Points, in no order, along strands that fork, close into loops and pass close to each other.
In the rows, 128 means zero.
Two points are linked if the straight distance between their rows is under 138. Some points are linked to none.
J277: [109,123,108,119,147,113,116,147,161,155,125,122,110,120,153,120,169,113,130,115,132,108,138,149,105,115,158,108,109,136,132,131,147,151,172,136,161,127,169,116,133,117,132,137,132,128]
J183: [149,97,88,82,133,128,132,113,195,119,133,151,155,84,97,138,96,107,137,160,131,141,113,133,140,128,162,168,127,133,165,133,83,142,86,199,139,102,110,150,144,143,98,132,114,150]
J664: [129,95,99,121,105,128,140,105,73,97,139,151,134,118,77,146,51,130,129,135,108,125,103,122,140,114,118,152,127,99,165,136,117,128,103,156,132,169,68,145,112,161,114,148,163,138]
J5: [127,96,113,124,104,145,142,96,89,88,134,127,144,126,90,141,44,137,116,164,109,132,102,103,137,121,95,180,151,109,150,126,118,119,94,171,121,155,55,141,134,163,111,135,148,107]
J166: [158,124,139,140,149,124,124,149,127,93,144,153,127,120,93,109,152,158,143,129,169,136,113,129,126,107,141,97,92,125,125,175,53,152,47,129,141,98,144,120,119,140,128,147,111,171]
J722: [130,138,122,113,103,94,111,114,106,99,145,158,103,118,120,126,151,116,127,131,120,128,119,112,134,100,120,82,118,79,139,163,139,108,135,56,87,81,194,160,107,161,169,156,151,116]
J582: [108,55,110,107,101,92,116,139,98,122,116,95,101,112,101,149,116,127,161,149,91,129,150,122,104,134,169,119,175,122,156,121,169,156,124,156,148,161,123,121,128,122,105,111,150,137]
J99: [94,140,104,124,146,148,137,110,137,137,119,121,124,127,176,191,112,127,74,126,127,131,138,123,173,129,101,170,104,93,105,119,102,102,178,134,150,139,120,124,106,139,123,151,155,96]
J986: [95,100,111,134,195,141,133,118,118,117,129,87,125,134,139,150,116,135,156,132,151,87,110,129,146,131,111,150,153,124,110,134,139,143,90,160,116,144,107,95,152,131,100,123,119,120]
J437: [135,151,170,155,112,143,92,114,148,127,99,100,165,130,142,106,130,113,172,101,123,148,145,145,161,146,172,164,168,139,141,54,179,134,162,122,142,146,78,137,159,86,101,120,121,139]
J560: [136,84,101,98,133,109,146,168,87,121,122,136,116,141,75,130,130,164,152,141,145,130,133,133,66,118,154,76,110,106,141,176,122,177,105,140,140,143,149,132,104,134,125,126,153,172]
J69: [151,108,144,141,119,105,116,144,99,59,140,141,117,110,71,104,132,160,145,144,134,133,130,125,126,102,155,108,119,113,135,160,87,145,44,139,126,103,143,119,119,145,129,149,122,168]
J197: [170,166,117,89,91,107,133,147,160,136,131,159,139,122,96,93,164,117,97,104,135,134,130,151,83,166,142,83,122,90,149,159,167,116,171,74,105,111,186,154,105,147,161,142,172,145]
J292: [159,177,134,114,185,136,170,152,143,152,140,128,154,147,121,99,141,129,99,96,154,104,106,157,121,176,86,124,107,101,119,159,163,100,128,91,73,118,148,103,115,140,144,132,163,139]
J733: [145,138,179,137,96,115,84,117,155,85,103,118,130,97,132,126,165,123,159,120,107,160,161,121,189,143,162,138,168,97,134,84,166,112,119,106,94,90,133,156,152,94,117,110,111,157]
J673: [111,130,114,118,124,107,122,151,125,163,138,120,105,139,134,115,159,113,131,115,124,106,138,146,77,120,148,74,111,142,136,134,161,151,193,102,151,150,176,117,120,126,156,135,141,122]
J92: [135,124,133,143,150,145,139,142,71,109,128,126,156,135,94,101,76,148,157,104,142,117,109,151,136,149,136,153,127,112,153,139,150,156,88,144,133,187,47,105,113,122,91,136,156,176]
J511: [150,147,148,157,96,143,104,144,128,108,140,131,137,136,106,78,135,133,160,102,132,134,134,169,104,129,162,123,114,150,136,115,112,163,121,127,182,157,111,81,130,107,123,145,114,160]
J442: [152,219,166,178,132,159,92,108,178,116,150,137,162,138,159,70,154,117,149,77,134,150,131,160,171,119,137,144,101,128,116,103,124,111,126,86,150,119,127,107,136,90,148,160,97,142]
J978: [133,102,105,100,138,139,170,138,119,181,149,165,145,140,100,120,80,97,144,130,134,104,84,135,62,121,116,107,141,159,153,157,131,140,130,142,113,146,100,133,132,143,137,103,113,105]
J776: [110,100,102,111,106,117,83,103,132,62,119,82,108,114,125,130,118,142,118,185,83,128,134,121,137,131,115,146,179,110,122,109,177,117,93,152,108,102,159,114,164,138,108,139,153,96]
J871: [100,157,159,161,131,107,114,136,111,160,127,140,96,124,164,124,186,92,160,95,114,128,133,115,137,99,138,100,118,146,132,108,135,119,169,92,133,133,152,157,125,86,152,118,96,134]
J283: [147,151,143,147,101,130,111,119,130,102,143,162,137,115,126,131,138,122,121,108,136,156,133,128,157,111,127,128,92,109,121,146,87,115,114,99,143,102,144,136,103,141,148,153,125,137]
J93: [161,164,165,128,125,130,166,176,121,150,114,169,131,144,116,111,178,123,93,75,178,163,148,143,123,143,136,97,80,126,133,144,88,127,132,74,121,119,139,172,93,120,145,96,133,198]
J12: [103,90,140,146,151,119,120,129,52,107,146,144,121,127,94,115,98,112,181,119,124,114,95,125,148,100,121,116,131,110,154,153,133,147,69,118,104,137,95,127,124,126,124,132,120,145]
J523: [161,154,154,126,99,126,131,131,128,102,117,144,143,115,115,129,138,141,90,118,125,165,162,127,161,152,134,144,127,93,133,128,105,107,122,98,115,109,133,157,106,141,131,118,156,161]
J520: [128,122,131,112,122,138,100,90,182,120,129,131,137,109,155,143,132,97,158,150,115,151,127,118,169,103,141,146,155,148,130,103,134,111,119,149,118,75,144,143,168,115,120,121,85,100]
J274: [153,96,124,102,147,112,149,161,119,140,110,112,138,112,81,114,134,133,149,115,139,117,142,151,107,170,170,137,161,110,165,138,163,161,111,147,111,164,95,124,133,120,97,112,154,191]
J907: [148,95,101,94,74,122,126,142,155,140,112,109,136,119,103,137,114,146,97,149,109,152,160,132,85,144,160,124,136,141,139,116,131,153,178,163,179,157,128,117,118,138,114,123,151,125]
J193: [100,111,140,109,141,127,153,171,59,164,120,142,110,145,118,153,121,109,137,91,142,128,122,143,118,130,137,110,99,104,151,133,139,159,151,103,136,176,93,146,102,109,120,104,151,181]
J843: [99,133,125,123,80,109,81,105,138,110,110,109,103,115,163,155,144,109,126,136,88,147,144,129,167,118,134,127,146,100,132,102,173,101,184,103,132,115,162,145,138,111,141,137,146,111]
J429: [130,116,129,129,62,139,110,117,132,142,112,110,131,133,132,129,104,129,119,141,98,150,163,137,99,134,152,127,144,156,132,87,145,132,181,150,173,161,103,123,131,109,125,123,125,109]
J423: [144,215,166,182,120,141,89,128,165,147,131,134,151,149,161,65,171,108,151,88,125,153,133,154,139,124,140,123,118,153,128,87,146,124,166,98,162,162,124,125,135,75,148,156,111,131]
J218: [115,83,113,119,91,133,117,100,142,128,135,144,111,119,114,152,80,129,123,166,110,127,111,95,112,96,104,137,129,175,128,121,87,123,109,173,154,104,113,130,152,152,134,133,97,64]
J717: [154,117,100,56,114,115,135,126,186,167,132,151,134,114,121,111,136,74,137,133,111,115,113,140,104,139,149,123,168,131,170,124,182,123,169,129,93,112,148,154,151,140,129,115,136,121]
J86: [152,128,92,98,110,150,122,111,188,118,131,140,141,132,104,119,78,158,61,173,111,135,123,131,84,137,100,150,106,139,118,142,99,120,144,179,154,122,133,116,127,175,147,164,152,66]
J269: [145,154,117,133,84,130,110,103,111,88,136,131,115,131,117,107,94,155,95,153,97,123,122,133,113,122,100,125,121,96,116,133,145,113,136,105,129,143,141,121,104,156,155,156,171,88]
J690: [112,111,102,125,121,154,123,93,135,95,121,105,141,132,138,160,73,138,100,167,105,133,127,117,151,142,93,184,157,123,117,105,125,107,126,167,127,135,84,117,145,144,103,133,140,88]
J353: [139,123,160,158,65,123,75,107,125,88,123,92,130,123,122,105,128,135,162,158,87,141,143,129,136,123,148,125,177,150,122,90,154,123,106,118,128,125,122,117,148,113,123,121,108,108]
J498: [147,70,90,100,145,113,150,130,129,104,125,150,132,93,69,143,103,142,131,172,124,126,125,110,130,124,151,155,149,119,168,154,90,122,58,186,112,112,111,162,137,156,102,131,136,154]
J777: [106,120,127,150,86,156,101,84,148,122,129,130,137,130,157,161,73,118,135,165,102,145,118,101,144,87,103,159,123,176,100,89,88,104,134,178,165,110,112,126,153,119,130,133,74,56]
J563: [158,115,103,78,116,131,125,105,217,142,139,177,161,96,118,108,123,85,143,135,131,143,112,141,138,116,163,142,120,138,161,141,111,149,122,159,145,92,134,158,145,137,125,132,107,142]
J238: [120,137,174,181,137,139,137,148,41,107,131,93,110,164,130,111,118,169,127,133,137,124,124,112,129,136,77,115,116,124,91,142,127,124,80,80,105,147,100,108,99,128,142,106,120,131]
J505: [85,64,111,110,126,105,155,129,105,168,129,122,103,130,142,177,116,100,144,149,110,116,120,97,99,121,128,116,158,159,138,114,151,128,163,140,110,141,126,140,141,133,129,97,115,88]
J7: [106,127,152,160,158,148,140,103,89,106,152,142,111,127,149,149,107,133,136,123,146,109,97,102,175,101,74,139,118,128,102,143,84,114,88,123,100,98,104,130,134,140,138,127,100,103]
J998: [132,156,122,114,194,137,143,120,185,135,123,119,152,109,154,132,140,116,115,102,153,114,121,137,168,159,125,170,146,110,123,128,142,110,132,135,99,96,125,126,155,128,106,129,142,144]
J988: [143,130,131,125,146,125,142,169,137,134,134,159,120,145,101,117,170,141,133,113,184,133,125,137,92,111,150,82,71,149,117,165,56,170,87,135,155,93,160,123,116,126,142,126,111,163]
J397: [90,51,111,111,163,91,137,128,116,111,125,103,70,117,139,167,151,142,146,164,129,100,123,96,125,108,131,110,150,129,105,158,130,135,76,157,97,94,182,117,141,147,123,111,119,112]
J190: [158,137,121,118,88,122,120,126,172,150,145,151,152,130,108,74,118,102,142,130,116,126,113,146,65,124,140,94,139,170,142,129,154,137,160,126,149,138,142,118,132,134,152,133,113,99]
J39: [142,137,176,120,139,99,111,127,184,100,89,118,122,88,156,126,189,119,141,104,126,145,158,123,195,142,172,138,155,82,147,113,165,104,113,110,88,72,149,160,162,96,107,97,125,177]
J246: [93,143,98,111,101,133,107,95,150,116,129,145,118,110,166,188,115,114,90,124,110,146,143,124,183,112,120,154,85,76,128,116,101,105,180,122,171,118,153,136,105,144,138,172,159,102]
J381: [138,116,102,107,151,123,135,153,171,146,128,110,122,121,126,118,156,146,119,126,151,105,145,157,96,140,155,112,113,146,118,151,112,168,129,164,158,123,159,87,132,124,113,141,134,139]
J137: [125,145,145,131,157,142,138,115,147,157,142,164,154,124,144,120,133,74,185,72,155,115,99,137,166,100,158,150,113,139,155,117,122,158,124,125,150,122,96,148,133,107,115,133,90,149]
J24: [123,140,137,140,40,141,77,97,151,92,109,130,143,118,137,164,99,131,107,154,95,191,163,138,176,119,135,156,116,106,122,89,116,101,157,130,181,107,125,134,117,110,116,136,134,120]
J812: [120,52,91,73,100,98,153,154,140,165,112,108,102,124,114,176,125,143,102,152,114,137,177,102,65,140,167,107,146,153,140,123,138,153,177,175,146,143,147,129,121,142,103,99,142,128]
J766: [86,141,157,163,180,120,140,159,91,171,98,97,102,140,175,145,185,135,137,82,145,110,152,137,149,139,147,125,106,136,121,96,116,147,157,122,152,165,109,126,124,74,108,109,115,169]
J636: [118,143,101,113,196,143,183,139,154,193,130,126,143,152,164,150,127,127,91,115,158,98,120,128,101,159,101,147,123,150,101,142,133,114,167,143,103,149,117,108,132,140,121,109,125,99]
J908: [107,127,122,141,174,151,141,137,119,154,122,84,146,154,146,118,122,129,143,112,155,96,113,142,120,153,123,140,143,147,112,117,159,154,128,149,136,169,86,92,150,117,105,124,128,129]
J62: [124,119,133,129,112,129,89,83,146,75,134,134,128,108,132,127,108,109,154,162,91,140,108,100,180,102,121,152,172,122,134,106,137,96,70,136,81,72,133,146,165,132,128,123,102,101]
J508: [127,124,154,134,65,134,83,112,151,127,99,100,146,122,134,138,112,118,154,138,87,155,162,144,134,142,172,153,183,124,150,59,184,128,185,143,159,151,99,153,157,88,99,107,130,124]
J765: [158,139,103,110,84,127,124,120,144,108,134,131,136,140,104,115,107,166,58,157,117,146,138,126,91,143,103,124,109,106,114,148,129,120,158,125,139,131,162,123,106,169,156,166,186,90]
J816: [126,190,147,180,116,135,118,130,86,149,135,128,124,172,149,102,140,121,102,111,119,133,130,139,121,135,86,109,95,144,113,110,142,99,178,67,151,181,128,120,96,122,171,145,136,100]
J555: [105,136,109,125,123,159,148,117,142,161,143,176,137,129,141,158,108,96,130,90,151,126,115,134,145,105,132,147,74,144,144,124,54,157,148,141,199,156,91,139,114,131,132,147,113,130]
J947: [111,110,81,112,154,122,141,121,82,100,137,134,128,129,105,153,78,144,109,139,122,110,114,130,148,118,106,148,103,55,138,161,133,126,123,147,126,164,111,126,104,159,121,160,188,149]
J701: [140,130,110,95,126,117,160,118,144,136,128,154,124,110,130,147,132,112,89,146,133,133,123,107,126,136,103,137,132,116,120,148,115,93,149,115,91,87,152,148,123,163,150,121,148,107]
J76: [125,143,146,130,137,132,160,163,115,159,115,153,120,138,139,162,165,134,99,90,171,150,150,132,134,135,138,126,75,127,132,126,59,144,151,119,158,135,124,146,103,121,137,109,127,178]
J61: [146,99,114,99,147,111,126,143,164,129,117,121,139,95,104,94,135,115,164,116,141,122,128,167,116,156,186,136,154,114,176,121,154,164,110,160,130,137,109,116,152,117,94,128,137,179]
J214: [95,146,113,144,164,159,155,98,101,179,140,123,147,159,164,147,83,103,121,116,122,99,88,102,130,131,82,157,133,139,124,104,140,104,175,132,124,171,71,124,134,145,132,128,124,70]
J401: [115,106,102,101,178,134,191,136,100,174,126,106,131,150,146,155,107,132,104,139,142,95,109,115,104,162,80,137,153,122,112,148,171,120,138,133,68,146,102,126,132,146,116,84,145,112]
J635: [118,133,135,115,88,87,98,119,121,101,122,135,97,101,138,151,158,117,119,135,99,141,145,101,168,119,129,108,143,82,135,127,153,96,158,75,96,87,191,170,116,145,151,136,164,129]
J671: [106,118,107,93,155,133,153,153,82,181,139,149,132,145,114,127,94,100,152,110,136,103,94,148,85,124,118,115,118,128,145,152,167,153,153,118,119,170,99,122,113,128,130,116,140,138]
J891: [150,150,172,178,132,138,134,145,90,105,149,120,129,147,103,83,127,166,124,125,147,126,116,134,96,127,91,101,113,149,97,157,101,129,74,95,110,124,129,96,115,128,148,122,111,126]
J467: [170,145,132,114,102,116,153,123,135,115,121,144,134,117,116,135,126,146,63,145,134,150,147,103,141,150,100,134,140,95,121,144,108,87,132,105,85,95,134,163,101,152,141,118,153,130]
J644: [163,134,150,151,92,131,123,143,129,114,138,120,117,143,106,97,147,172,106,143,133,139,143,131,78,125,119,92,112,160,97,145,93,140,108,116,146,126,158,101,118,126,153,127,111,121]
J771: [148,137,115,107,173,129,153,128,166,121,121,100,142,122,135,116,148,150,104,146,136,110,128,133,134,178,104,145,170,106,103,139,170,102,109,137,68,112,144,96,153,137,103,113,151,126]
J989: [148,147,121,110,102,115,144,155,107,159,136,148,124,155,111,102,154,129,108,117,134,133,127,150,66,134,123,71,103,122,129,154,156,132,177,72,124,145,175,134,97,135,168,138,167,129]
J444: [106,92,103,108,156,115,143,143,107,104,115,128,111,111,127,180,120,140,119,138,139,129,136,115,160,124,138,152,115,86,127,141,107,144,114,159,145,148,126,126,110,143,110,147,163,159]
J307: [103,159,169,172,145,128,100,133,87,129,147,139,119,140,143,92,160,85,204,95,118,115,99,136,144,87,129,95,131,151,129,119,149,135,124,82,120,125,129,130,135,86,149,126,83,131]
J945: [120,83,146,154,122,146,163,157,81,155,126,131,107,155,112,147,119,161,121,139,154,135,137,90,82,113,113,107,101,181,113,158,55,153,86,154,138,142,103,124,117,132,135,92,83,124]
J199: [106,123,127,117,160,119,121,103,162,136,121,138,125,99,169,155,154,93,141,117,122,118,123,119,178,118,142,150,138,109,136,125,131,111,142,135,114,89,142,146,145,121,119,121,115,124]
J943: [117,104,162,160,124,134,136,128,85,128,130,132,103,125,131,154,126,137,133,145,136,130,131,92,133,102,101,118,121,150,104,135,67,130,91,124,122,116,116,132,121,137,137,110,90,119]
J763: [103,104,133,139,161,140,141,165,62,115,117,112,121,139,99,146,113,164,152,92,149,125,137,151,151,144,147,143,93,89,140,133,127,177,90,137,162,188,84,111,104,112,96,144,163,208]
J882: [125,96,99,122,152,134,99,130,155,111,142,111,120,119,113,101,121,133,170,133,143,95,108,156,100,114,158,119,119,151,124,151,120,182,93,175,171,140,145,71,146,112,114,162,118,130]
J301: [145,122,89,70,139,115,139,110,165,140,143,159,142,118,115,110,119,94,110,144,116,106,94,142,110,143,111,135,153,107,148,150,166,106,145,127,80,110,150,146,139,158,145,140,157,108]
J208: [113,91,156,145,150,107,118,146,58,112,131,123,117,112,105,130,131,118,186,119,123,117,121,118,156,129,149,118,162,103,148,123,165,136,83,109,82,127,106,145,129,121,118,107,127,161]
J66: [142,135,108,115,99,113,78,115,173,67,127,117,141,93,120,113,134,138,124,142,99,146,150,162,158,131,162,140,132,81,145,128,144,127,114,133,139,105,157,110,133,131,120,167,155,161]
J973: [117,141,118,136,121,143,110,113,155,151,140,155,142,129,153,125,116,89,168,99,130,127,122,148,148,105,157,136,116,138,144,108,111,157,156,140,182,149,103,129,137,108,123,154,103,127]
J972: [149,171,169,167,102,138,105,143,136,144,118,124,135,147,132,85,163,108,148,88,130,148,153,160,113,132,160,115,119,165,133,86,134,147,162,107,170,163,118,129,132,79,140,123,110,157]
J198: [128,91,107,102,98,90,132,138,128,128,120,124,89,140,114,149,162,166,91,162,119,144,146,85,81,112,128,70,109,136,101,150,101,134,165,116,136,83,213,141,98,166,143,132,142,88]
J564: [126,181,170,161,129,113,126,133,135,149,119,125,110,138,171,122,190,114,122,102,119,133,150,121,141,128,123,101,120,125,124,103,148,105,175,73,118,110,163,159,125,106,158,117,119,141]
J327: [123,157,129,153,109,141,122,119,88,130,134,106,114,155,156,113,125,148,86,137,117,126,136,129,107,137,88,120,111,127,99,130,148,112,157,83,130,161,138,104,105,140,161,137,145,85]
J102: [114,67,133,125,151,90,124,126,99,79,118,94,85,105,111,154,140,160,139,171,121,118,138,101,153,117,132,121,154,116,119,145,124,125,56,154,87,102,155,124,135,141,123,129,125,127]
J50: [149,185,163,178,127,162,130,129,108,148,124,91,167,168,133,81,115,137,118,109,131,130,129,139,119,170,102,145,142,168,108,89,158,108,151,101,134,183,68,111,120,117,124,108,132,118]
J141: [147,139,126,130,94,129,112,120,159,135,137,122,134,137,117,79,137,138,126,145,111,117,125,141,66,120,123,90,131,180,113,134,140,137,140,122,143,130,162,91,141,127,155,132,100,82]
J506: [149,107,126,141,126,104,118,137,99,65,123,110,102,108,92,138,150,189,115,164,127,130,151,107,142,122,134,118,135,94,117,154,110,131,60,135,110,110,157,122,114,144,123,131,143,152]
J647: [98,131,122,125,140,141,161,130,125,176,122,169,126,124,156,185,134,105,115,87,161,134,136,125,153,124,144,146,73,132,145,119,61,151,164,141,180,138,104,155,103,115,118,132,119,154]
J330: [95,165,146,170,142,158,110,90,130,139,140,141,154,134,173,150,114,91,165,107,134,138,112,110,197,98,113,171,122,140,110,85,90,111,136,130,150,125,78,148,143,106,116,136,76,100]
J906: [103,161,158,182,140,151,118,123,106,169,90,101,148,149,172,128,143,100,158,83,133,129,140,117,159,144,152,154,145,147,130,52,157,137,184,126,154,169,58,151,149,74,97,117,109,145]
J144: [91,109,127,137,195,141,142,134,88,124,140,105,106,148,154,139,112,148,131,136,156,85,100,117,134,108,76,134,129,131,94,153,123,136,90,140,104,130,127,92,139,139,133,125,118,93]
J407: [171,164,139,132,147,150,136,107,196,141,152,155,164,119,133,93,139,113,129,127,149,128,109,128,123,133,110,136,125,156,110,142,97,94,91,127,90,79,138,124,147,132,152,131,82,102]
J131: [119,89,95,127,153,107,120,111,109,61,142,138,126,99,81,128,87,132,157,149,116,114,107,132,175,103,145,161,134,87,173,148,114,121,50,177,114,124,120,143,134,150,94,166,141,168]
J29: [152,204,173,193,120,157,123,131,85,152,124,117,153,169,148,91,135,123,112,89,130,150,127,131,141,157,92,126,103,152,111,85,130,100,159,72,143,173,87,136,88,100,143,112,124,128]
J235: [112,106,83,109,129,124,110,106,142,95,110,101,108,115,147,160,108,148,97,173,109,126,138,129,147,125,98,153,156,116,113,125,139,108,122,161,124,120,158,111,137,147,118,140,151,94]
J213: [104,75,114,105,135,102,121,116,154,125,129,131,85,105,140,168,149,137,122,163,132,117,131,85,122,86,128,111,131,163,109,146,87,130,103,156,117,60,196,119,141,148,132,119,103,90]
J954: [136,91,100,80,160,120,201,156,107,162,124,119,120,137,128,164,112,163,80,161,153,110,132,97,89,162,102,126,152,123,118,167,143,119,126,148,71,136,139,143,119,155,118,77,142,123]
J220: [87,60,90,95,113,114,142,124,140,158,109,105,96,115,149,202,109,128,110,154,108,135,158,95,101,131,143,140,144,164,120,114,117,129,170,185,153,132,132,129,134,137,96,94,120,95]
J368: [167,156,88,93,158,134,141,124,190,107,128,98,136,126,125,112,133,161,70,165,122,111,136,151,112,180,103,157,154,107,108,142,156,108,114,150,89,111,161,98,152,153,116,138,163,108]
J289: [142,129,131,146,112,139,89,136,175,89,130,107,145,112,107,81,130,146,167,123,129,128,140,173,104,125,171,127,127,150,124,123,112,162,90,166,172,139,125,67,153,103,110,150,106,146]
J985: [170,120,74,87,155,125,162,139,160,98,108,98,126,128,107,130,118,199,64,176,127,123,142,125,114,150,109,154,132,91,106,164,119,109,100,182,104,131,157,118,116,161,105,142,184,132]
J351: [146,166,146,152,171,155,147,144,130,164,123,100,179,159,125,75,124,120,143,93,154,104,106,147,113,174,109,138,156,170,113,115,178,134,138,118,114,160,81,95,149,108,115,113,122,130]
J350: [109,114,121,132,134,121,129,111,123,156,143,118,123,135,142,122,123,86,157,139,109,98,108,116,115,108,118,113,161,167,128,118,159,126,140,124,104,119,133,128,151,130,143,111,98,81]
J938: [145,154,148,125,161,142,155,151,141,159,142,168,166,125,122,103,132,97,158,74,169,120,98,153,136,132,143,130,110,139,153,143,115,149,111,124,131,123,87,141,129,107,113,120,105,174]
J371: [123,178,155,147,132,116,143,158,112,162,110,111,89,146,177,134,200,146,78,121,126,134,168,116,119,154,104,106,111,143,97,113,127,102,184,77,118,132,170,132,99,110,150,106,135,124]
J114: [110,153,121,142,189,166,185,137,112,196,139,131,150,170,156,148,99,127,87,109,162,104,102,127,104,152,74,147,99,157,107,134,111,111,164,137,114,166,86,119,115,134,141,114,122,97]
J398: [173,156,171,131,140,144,152,160,141,144,129,158,159,127,112,103,157,120,126,85,166,150,130,139,129,151,143,122,128,140,140,139,108,136,100,109,119,117,102,143,123,109,124,99,113,186]
J71: [146,113,172,137,136,112,144,167,62,115,116,109,114,128,88,122,147,157,153,131,139,127,141,123,125,149,137,103,147,114,129,140,149,126,71,99,83,122,106,141,110,124,116,85,128,173]
J941: [156,161,148,155,167,166,140,116,164,132,151,153,167,126,133,96,113,119,146,112,162,116,91,129,149,122,112,154,125,160,114,138,83,125,69,144,112,93,103,108,147,125,122,128,73,116]
J589: [129,86,131,131,124,134,165,154,114,172,132,122,118,164,112,117,118,150,126,144,140,116,129,109,32,128,116,96,116,205,107,147,101,152,122,150,141,154,117,110,136,128,142,94,76,112]
J852: [88,118,141,120,166,132,153,174,63,146,100,121,108,145,131,168,134,147,139,87,167,123,130,145,146,142,147,122,79,87,134,136,127,160,122,109,148,181,107,125,87,108,113,124,165,199]
J449: [91,120,136,155,89,149,101,80,117,125,141,137,138,136,149,161,74,96,150,135,101,144,115,108,169,87,115,161,126,140,121,97,111,115,140,140,164,142,97,140,135,123,128,148,106,70]
J65: [118,140,147,162,140,129,110,104,127,129,145,122,131,133,156,99,152,93,185,128,109,102,104,115,126,94,118,111,165,171,111,110,154,119,112,110,100,101,133,117,168,110,139,126,81,90]
J612: [119,101,159,153,117,119,129,157,30,119,119,98,91,148,113,137,135,170,140,138,128,137,140,111,104,123,123,94,115,116,112,136,135,146,96,85,118,155,127,130,95,130,135,103,144,150]
J822: [112,108,120,123,150,132,176,130,133,200,148,156,128,151,138,131,115,115,126,139,138,101,106,108,41,119,111,103,129,198,119,153,115,132,156,140,106,129,134,134,131,137,155,92,79,84]
J171: [127,130,121,130,72,144,65,119,169,76,114,111,141,106,123,140,98,148,113,154,92,171,154,159,169,136,158,163,125,100,142,98,136,120,127,159,179,109,125,105,140,107,99,155,143,141]
J820: [122,150,129,130,135,125,140,136,123,142,120,92,99,138,171,149,158,144,75,141,116,120,150,117,128,155,93,118,143,115,84,118,154,96,167,90,94,126,168,129,108,136,142,111,152,97]
J96: [136,93,112,121,84,133,129,111,144,98,125,126,113,124,95,139,79,175,96,176,104,140,131,104,95,108,105,132,121,146,123,135,86,130,106,165,157,118,119,123,133,154,139,148,132,89]
J159: [142,143,178,157,66,114,83,115,126,92,123,116,122,115,116,101,156,116,166,129,95,153,152,133,144,116,149,100,166,126,127,109,159,114,114,91,114,111,142,130,132,106,134,114,109,125]
J878: [138,136,100,95,119,81,117,118,124,84,145,157,117,112,100,103,159,111,141,131,121,118,111,138,130,106,144,76,109,65,157,176,154,129,124,75,99,87,197,159,119,160,160,171,163,157]
J389: [111,109,114,123,146,113,117,104,99,81,152,156,142,91,104,124,84,105,184,109,123,111,91,133,176,100,150,154,131,89,175,138,124,144,78,140,118,126,107,141,127,139,112,156,126,167]
J770: [158,157,122,104,110,98,93,123,177,84,125,121,135,100,110,90,159,126,125,133,107,130,141,156,126,144,164,117,144,90,147,141,167,123,118,108,107,111,168,117,138,131,132,146,157,160]
J334: [130,172,145,159,116,136,118,141,107,124,141,167,130,150,137,113,157,122,117,94,151,147,124,143,134,95,129,90,66,130,127,137,78,127,127,78,160,117,156,119,100,136,170,152,120,140]
J966: [97,99,91,109,150,114,111,115,126,86,116,102,96,103,151,193,118,147,98,157,127,123,141,111,184,131,111,165,138,77,112,132,115,111,109,164,114,117,149,125,122,147,101,143,165,128]
J501: [165,161,115,89,116,93,127,142,158,109,141,148,134,118,99,70,165,116,122,121,126,123,124,161,99,147,152,79,130,91,157,157,186,133,138,72,83,103,188,139,132,139,155,144,152,160]
J663: [116,86,114,108,110,98,143,136,142,166,121,123,83,124,134,152,156,147,106,149,125,133,154,82,76,105,134,83,128,172,107,145,99,142,158,139,137,92,189,125,118,142,139,108,110,96]
J404: [100,144,110,135,129,151,140,103,100,155,131,126,135,140,165,168,83,107,102,112,115,126,116,121,164,131,96,167,113,106,125,101,130,103,191,120,149,177,82,130,116,136,125,146,156,95]
J308: [142,121,121,89,77,108,108,119,168,149,128,147,131,110,122,109,144,91,148,132,97,136,133,137,102,122,155,108,150,136,162,116,178,127,174,116,127,113,145,156,142,120,141,121,125,115]
J774: [99,182,141,166,181,157,117,91,157,155,128,122,159,136,190,148,143,105,145,113,147,121,116,103,187,117,112,168,134,154,97,89,118,93,142,134,135,112,107,141,157,100,122,140,77,101]
J346: [124,123,143,142,87,131,70,80,135,56,131,107,131,116,129,110,113,131,144,169,73,135,118,120,151,111,107,142,179,128,122,97,157,104,83,122,98,84,140,118,165,129,121,131,116,82]
J113: [154,123,143,118,162,125,154,152,98,124,117,124,170,125,83,96,96,132,145,96,139,114,115,141,122,169,129,144,147,111,151,132,182,134,103,129,95,157,68,131,123,124,94,112,144,184]
J227: [87,139,145,159,152,138,155,150,100,187,99,112,122,146,172,158,142,109,134,84,143,125,140,116,141,153,129,147,120,148,127,80,130,137,178,135,153,172,79,142,132,85,96,101,118,148]
J596: [136,187,158,185,146,170,113,117,166,139,152,141,158,139,149,88,146,119,155,98,144,133,116,145,161,101,126,137,107,176,107,109,82,117,98,122,150,120,109,104,150,99,136,142,68,121]
J872: [148,144,137,144,103,136,130,156,121,140,148,165,125,150,103,97,154,142,117,113,160,148,130,140,79,106,128,73,71,171,124,151,66,153,124,106,167,115,155,116,109,134,168,140,112,132]
J300: [147,105,87,84,176,128,193,149,132,138,123,136,127,130,108,150,114,170,84,161,157,114,122,111,108,149,106,143,131,101,119,186,103,132,107,169,87,133,139,144,116,162,116,106,156,149]
J192: [105,162,129,122,62,125,67,106,165,123,113,122,123,124,169,163,129,107,108,145,82,166,158,133,173,125,143,144,122,109,136,87,168,85,208,121,165,114,147,158,126,95,129,136,132,98]

How many points has the smallest loop of links through each point below? Write - if it is on no loop.
J467 -> 12
J770 -> 10
J555 -> 8
J5 -> 7
J353 -> -
J765 -> -
J506 -> -

A tip is a point with one link. Name the tips that can be reached along the links from each point below, in the order of the rows.
J882 -> J407
J131 -> J563, J198
J998 -> J39, J246
J220 -> J766, J61, J774

A piece is all that can be reached along the links. How many separate loops has the piece of each point below (a circle has one, a figure eight two, a Y none), and how many tips (points with one link)?
J635 -> loops 1, tips 1
J636 -> loops 1, tips 2
J506 -> loops 1, tips 2
J350 -> loops 0, tips 3
J137 -> loops 1, tips 0
